Each row is a point on a landscape with many valleys, with its height.
From any point a ball rolls to the lowest of the 2 points nearest to it. It stops when none of these is lower. Distance is the straight distance between rows; heights are no part of it.
tutof height 812: [143 111 135  74 116  96 123 136  89 182 135 141 111  67  81 115 149 152
  76  91  65 166 114 139 135 139 106 164]
miv height 732: [180 118 166 125 131 135 104 152 153 178  85 142 139 142 111 120 143 141
  98 133 115 158 110 131 117 178 197  72]
sut height 213: [146 104 128 133 108 146 162  78 180 116 123  99 161 169 154 160 130  69
 123 148 112 181 122 158 113 131  89 179]
sada height 231: [132 136 136 179 129 155 148 124 168 178 140 106 145 137 117 143 147 153
 140 176 132 178 108 116 101 162 134 150]
nefi height 495: [166 104 122 186 113 112 163  77 186 156 130  90 140 137 122 205 150 109
 138 137 112 162  98 144 148 120  65 187]
viz height 501: [113 151 139 156 156  92 154 155 146 181 157 120 117 165 151 163 117 174
 166 168 158 189 142 116  84 137 135 123]
Sitol height 542: [100 131 104 158 151  76 166 139 136 195 147 127  92 124 151 184 131 187
 183 170 143 154 162 122 120 133 118 126]
zised height 438: [119 139 138 172 140 137  80 138 112  70  61 121 104 125 101 148 111 152
 134 129 178  33  70 102 164 105 153  96]
viri height 524: [133 141 132 113 133 143 130 156 156 119 102 129 147 143 105 122 113 125
 132 138 143 105 153 101 167 169 209 112]
Til height 445: [109 124 155 151 171 102 118 133 161 156 131 139 106 182 160 129 118 165
 158 179 180 160 124 129  74 159 151  89]
dov height 654: [132 120 165 139 145  78 124 130 142 196 134 130  94 125 139  96 154 193
 116 168 138 185 122 135  80 169 159  97]
Mav height 313: [103 166 143 128 152 120 103 186  86 104 124 142  92  86  94  78 131 195
  89 107 133 136  75 118 111 123 126 121]
Sep height 717: [164  98 152  73 157 114 104 116 145 138 118 175 184 142  95 120 128 101
 105 120  96 149 122 118 139 160 175 106]
bag height 506: [104 138 120 137  83 165 128 151  91 102 161  62 105 127 191 116 136 183
 115 108 136 115 158 135 101  91 126 120]
tezu height 526: [110 146 110 140 120 174 125 141  90  65 150 130 139 134 123 115 118  86
 116  88 114 111 116 129 130  93  88 153]
ravuz height 263: [137  95  92 116  85 165 102 143 120  93 123  90 156 133 175 137 140 153
 125  91 165  43 168 144 165 134 185 113]
Pevi height 546: [144 114 118  67 130 124 153  78 127 104 144 122 163 131 196 125 132  64
 161 100 134 140 202 184  94  98 102 148]
Melov height 728: [155 106 157  77 138 129 101 152 110 127 107 155 152 101  73  90 123 149
  96 121 102 141 133 125 147 165 169  84]
dilam height 396: [117 149 107  77 147 119 135 120 107  95 134 192 113 122 116  97 103  70
 107  96  99 128 120 121 112 107  83 121]
mapag height 675: [125 151 157 125 116 137 136 147 149 161 141 130 144 127  85 111 108 121
 105 129 113 140 142 109 113 173 140 138]
lag height 232: [113 157  69 160 101 106 172 144 132 139 151 103  98  92 112 175 136 170
 145  82  94  90 150 116 176 117 115 175]
pip height 716: [151 125 170 169 141 171  91 108 188 109  94 107 164 168 100 150 128  75
 135 159 146 132  94 149 142 155 143 140]
siman height 477: [119 140 131 137 138 164  99 143 114  94  93 148  96 107  76 116 120 130
 119 117 142  53 118  98 169 125 161  73]
dak height 567: [136 106 142 106 157  68 168  71 160 203 141 171 119 112 118 151 126  90
 132 132  84 185 117 147 129 117  94 147]
Faz height 669: [116 147 142 119 132 104 147 156 116 167 139 116 105  94  80 117 142 185
 105 143  87 180 144  93 128 137 136 134]
Kipaz height 299: [113 118 119  83 166  89 164  83 101 123 157 186 124 134 143 114 100  84
 133 137  98 154 149 122  87 116  75 106]
Fol height 101: [116 127  79 143  74 135 168 111 141 165 152  88 130  91 138 177 135 134
 156  95 103 104 177 142 168 120  98 198]
Dumos height 82: [148  98 139 151 123 102 152 127 145 217 125 131 141 116  86 149 159 122
 108 138  90 197  92 111 135 154 125 161]
boge height 623: [ 98 110 129 113 149  70 153 133  99 171 150 149  58 131 132 107 155 192
 131 174 128 177 138 127  87 136 134  88]
kob height 384: [ 99 125 108  77 175 115 148  90 123  82 131 183 118 147 189 124  92  76
 148 129 123 149 162 129 100 112 114  94]
lek height 578: [143 145 139 177 119 153 131 143 159 124 156  72 130 159 182 143 145 165
 141 138 155 171 165 153  94 143 160 148]
tuki height 484: [110 145 106 108 106 145 131 111 119 105 151 148 130 125 112 135 111  84
 114 103 106 125 173 118 112 103  69 154]
gis height 644: [129 124 175 132 131 136 122 103 181 143 129 147 165 159 106 116 100  61
 105 144 117 156 148 126 121 150 130 131]
duz height 398: [146  99 132 132 143 131 129  54 174 113 120 136 170 192 174 144  92  48
 140 147 137 146 103 170 101 138 113 139]
kide height 454: [115 144 126 115 132 175  98 163  87  82 111 145 127 119  92  94 120 119
 108 106 122 101  81  94 135 123 124 140]
sud height 516: [115 137 144 119 126 147 106 151 106 121 109 128  96 112  98 103 119 153
 123 138 131 110 147  91 121 138 165  60]
nemi height 385: [ 72 133  99 105 149 110  98 134  92  90  89 152  77 141 159 112  96 164
 175 164 173  76 131 123 151 108 160  52]
mapif height 334: [128 158 109 110  81 184 133 158  98 104 153  67 146 100 143 119 133 123
 126  81 136  97 151 173 127  93  88 153]
Migev height 411: [138 110 124  92  92 169 109 137  86  75 147  82 140 109 158  89 131  89
 111  83 130  75 132 184 123  82  93 171]
ritaf height 317: [122 150  86 129 124  96 161 138 111 133 166 139 100  79  89 160 126 128
 139  93  70 104 102 112 177 101  87 178]
mosa height 765: [167 104 189 114 167 112  75 121 170 156  98 145 173 158  98 115 136  87
  88 127 115 173  72 142 133 158 154 136]
ziz height 535: [137 128 101 163  87 126 136 150 109 135 172  66 120 139 195 127 154 192
 128 128 145 157 182 145  98 101 131 139]
bot height 412: [140 115  72 121 116  90 174 107 144 148 167 152 123  96 110 173 120 119
 152 109  51 121 144 129 162 136  95 186]
nus height 388: [ 99 144 147 201 151 155  99 137  95  68  88 116  89 134 137  98 109 159
 136 158 172 102  73 118 103  85 127 115]
Lusel height 625: [145  98 142  68 144  83 151 102 121 180 142 178 145  99 101 116 142  94
 104 122  68 194 121 142 117 121  93 132]
samid height 670: [176 134 165 147 158  85 124  88 179 165 140 129 135 138  88 173 119  88
 113 139 105 184  74 130 118 134  81 170]
latif height 475: [131 141 113 152  78 180  98 161  79  63 121  62 112 123 169 104 143 175
 136 100 164  99 118 149 113  85 124 126]
Gifin height 590: [121 113 126  57 131 132 132 105 138 104 113 176 132 101 107  94  92  60
 129 125 117  91 139 119 166 139 145 106]
Piges height 291: [150  99 118 157 130  74 146  92 170 210 126 140 142 115  90 183 138 108
 132 148  67 161  91 121 168 138 114 181]
leb height 641: [143 119 128 118  98 172 142 148 151 101 150  97 157 142 127 119 112  90
 127 111 135 124 196 127 126 143 142 146]
losit height 439: [ 99 160 149 211 134 158 128 149  96 102 134 104  95  99 115 111 140 150
 123 137 151  99  66 116 106  87 101 163]
Nomi height 449: [149 137 159 164 154 139 104 155 180 146  97 117 155 167 127 124 116 129
 140 151 167 128 102 108 141 179 194 107]
Zurup height 486: [149  97 108  74  91 135 124 113 102 110 173 108 148 105 174  98 132  84
 123  76 121 133 180 190 112  83  90 169]
dag height 272: [ 92 124 111 122 128 148 129 136 149 106 124 104 126 155 181 124 131 173
 168 169 190 116 166 120 119 147 183 100]
bik height 692: [157 121 192 145 153 110  96 135 164 169  97 125 111 142 123 103 161 168
 118 168 148 178  98 140  95 157 189  76]
tez height 599: [114 170 124 163 109 124 161 169 107 166 161 106 130 129 138 142 133 168
 146 154 121 131 173 106 110 129 110 137]
tafo height 610: [144 136 161 167 161 119 122  84 194 131 146 106 137 151 115 175 122  55
 131 123 132 162  71 158 128 109  72 167]
von height 250: [104 118 123 108 165 111  95 190  83 121  91 161  99 102 114  84 137 182
 102 132 154  80  93 120 147 149 188  54]
Dase height 583: [147 123 112  98 101 162 129 123 156  85 111 134 149 128 122 115 107  82
 131 119 140  70 171 127 183 145 166 126]
didim height 645: [ 90 138 118 145 127  74 170 135  84 167 151 117  71 100 115 130 126 205
 135 147 105 152 135 102 114 107 138 108]
desod height 381: [119 159 124 123 129 120 130 169  91 114 143 150 119  99  79 106 130 149
  94 111  96 131  83 100 133 117  90 166]
bazib height 360: [116 141 139 151 140 155 130 134 167 136 121 113 149 164 152 128 108 173
 151 159 171 147 136 125 110 178 187 102]
Fepez height 494: [156 141 134 151  89 162 152 109 159 153 159  98 176 134 162 158 170 101
 142 114 127 159 163 127 127 115 111 169]
nodip height 649: [176 110 132 150 139 137  96  81 187 100  67 136 176 188 131 165 132  42
 146 152 153 116 103 138 156 137 142 126]
veg height 560: [130 143 121 181 102 128 154 135 138 185 151  84 139 132 154 184 167 154
 153 127 129 139 179 116 129 127 113 169]
mir height 520: [153 122 155 149 156 147  86  64 174  87 118 107 151 178 154 158 128  26
 140 138 155 149  70 171 115 105  80 143]
ritu height 298: [104 127 158 151 182 117  77 175  86  86 104 153  84 114 115  76 121 175
 118 137 169  83  70 112 132 121 157  81]
Kef height 600: [ 73 144 122 103 154  79 157 125 100 132 169 166  64 163 149 108 122 167
 154 156 139 152 146 118  72 114 120  91]
Fug height 480: [ 82 166 122 167 131 129 139 175  73 135 148 114  70  90  95 106 127 166
 129 148 139  99 112  98 113 111  96 140]
koza height 383: [146 127 108 154 118 147  97 132 112  42  91 109 136 140 126 162 119 112
 113  85 149  17  97 130 195  92 141 135]
rolid height 549: [ 97 158 122 133 111 170 121 148 104  85 123 111 109 129 143 107 124 170
 125 122 158  86 118  94 126 110 141  75]
nep height 389: [150  94 101 149 117 102 175  66 172 161 129 127 151 146 157 185 120  75
 148 133 109 154 145 164 131 114  55 187]
Guve height 158: [131 114 116 133  78 168 106 137 134 115 127  90 156 138 189 105 140 155
 139 126 179 112 184 139 138 137 180 103]
lovig height 674: [125 133 160  72 150 120 148 111 121 140 144 178 170 129  90 112 147  91
  97 105  71 151 135 122 120 129 126 117]
Bibak height 488: [131 116 124 149 163  71 179  45 175 168 143 143 125 133 146 184 118  77
 160 146 118 165  98 154 112 120  64 163]
tevur height 17: [125 118 116 166 134  88 145 144 141 216 125 116 113 114 112 160 166 179
 142 168 117 188 115  97 130 167 129 152]
Refe height 525: [127 126 128  84 135 155  91 118 121  75  82 171 120  97  81 117 117  91
 124 109 120  53  96 119 192 124 150 104]
zinet height 784: [129 116 158  63 115 128 115 149  78 129 113 148 116  94  84  85 148 121
  65  93  82 145 115 130 130 127 110 128]
Barus height 756: [149  98 148  53 138 127  91 135  79 109  94 164 143 101  71  74 120 111
  93  92 121 108  93 110 139 135 136 105]
Lafi height 503: [148 135 109 135 122 112 160 111 180 155 179 146 146 116 119 155 127 117
 131 129  99 156 144 115 141 130  92 188]
peki height 324: [127 127  84 142  87 145 115 152 117  72 113 117 137 136 149 139 122 154
 118 101 156  29 135 107 190 118 163  94]
Zafov height 433: [121 141 131 178 121 174  85 148  90  47  88  86 102 138 173 109 122 147
 143 129 189  59  96 117 111  99 135 125]
numev height 382: [152 161 150 177 116 152 130  95 179 158 144 115 169 146 131 146 155  98
 137 147 131 169  96 125 115 131 117 162]
lege height 565: [126 123 131 118 121 130 148  91 160 130 144 156 161 138 130 134 103  54
 141 122 131 163 185 141 102 124  80 153]
ditor height 418: [133 112  89 163 111  83 176 125 145 184 126 128 136 102  87 185 136 151
 150 123  73 138 143 103 176 149 130 172]
feb height 698: [128 128 165 104 134 112 111 145 113 158 127 132 142 100  99  96 134 184
  83 132 108 189 128 126 123 158 163 104]
Topa height 256: [116 129 138 110 144  80 116 170  46 154 124 136  67  82 118  69 150 202
 100 131 149 147 104 133  97 118 127  95]
Dovo height 423: [102 138 113 120 154 110  92 158 124 119  89 152  96 141 151 127 114 172
 162 170 138  97 173 116 154 142 197  57]
tetu height 183: [117 118 123 107 155 106  98 180  84 154 118 168  97 117 130  78 153 189
 103 152 141 136 120 143 108 165 172  71]
dasuz height 598: [130 133  90 104 123 107 168  70 118 132 175 125 130 115 186 156 118  80
 166 120 115 141 180 165  98  93  64 172]
zaz height 575: [ 83 153 120 128 125 141 154 158 100 111 152 129  87 148 153 108 128 187
 138 146 159 128 149  94  90 119 117  74]
Tane height 440: [148  96  91  85 108 155 118 109 113  55 132 145 164 152 164 122 110  70
 128  84 135  68 152 142 143 104 102 111]
tanas height 580: [156 108 117 121 122 146 120  86 192 129  98 152 185 156 135 163 121  70
 141 127 148 105 130 126 178 168 167 124]
Kobi height 777: [150 110 149 110 139 123  66 159  58  95  66 144 117 105  71  96 138 153
  84  99 124  80  75 105 147 133 166  83]
Makup height 239: [121 139  99 128  61 151 151 135  95 130 166  70 120 100 150 164 145 143
 124  97  87 104 158 142 132  97  91 182]
Domu height 500: [142 110 116  95 139 143 147  65 164 115 111 171 175 170 143 142  93  55
 156 135 134 118 130 148 121 152 143 108]
ravem height 343: [ 71 147 134 139 166 139  82 144  94  78  85 142  80 140 144  92 101 170
 154 151 192  74  77 114 111 104 129  80]
puru height 349: [148  93 113 100  82 180 110 135 128  83 126 105 173 133 172 121 148 113
 113  88 136  72 179 165 152 114 128 123]
paf height 633: [118 162 123 134  96 155 159 172 106 134 148  94 139 124 106 116 114 121
 125 124 117 132 163 117 124 129 131 147]

Where does a ball stop that starts at each point below?
feb | siman
mapag | tevur
bik | siman
ziz | tetu

Call two points neighbours if one is among the 2 nearest of the other. Go from one point of each pair to the other, from neighbour to neighbour, staying as low as possible. Name the highest point that can't be avoided.
Kipaz, siman | tezu
Fol, tetu | Sitol
tetu, siman | sud
tevur, Fol | ditor
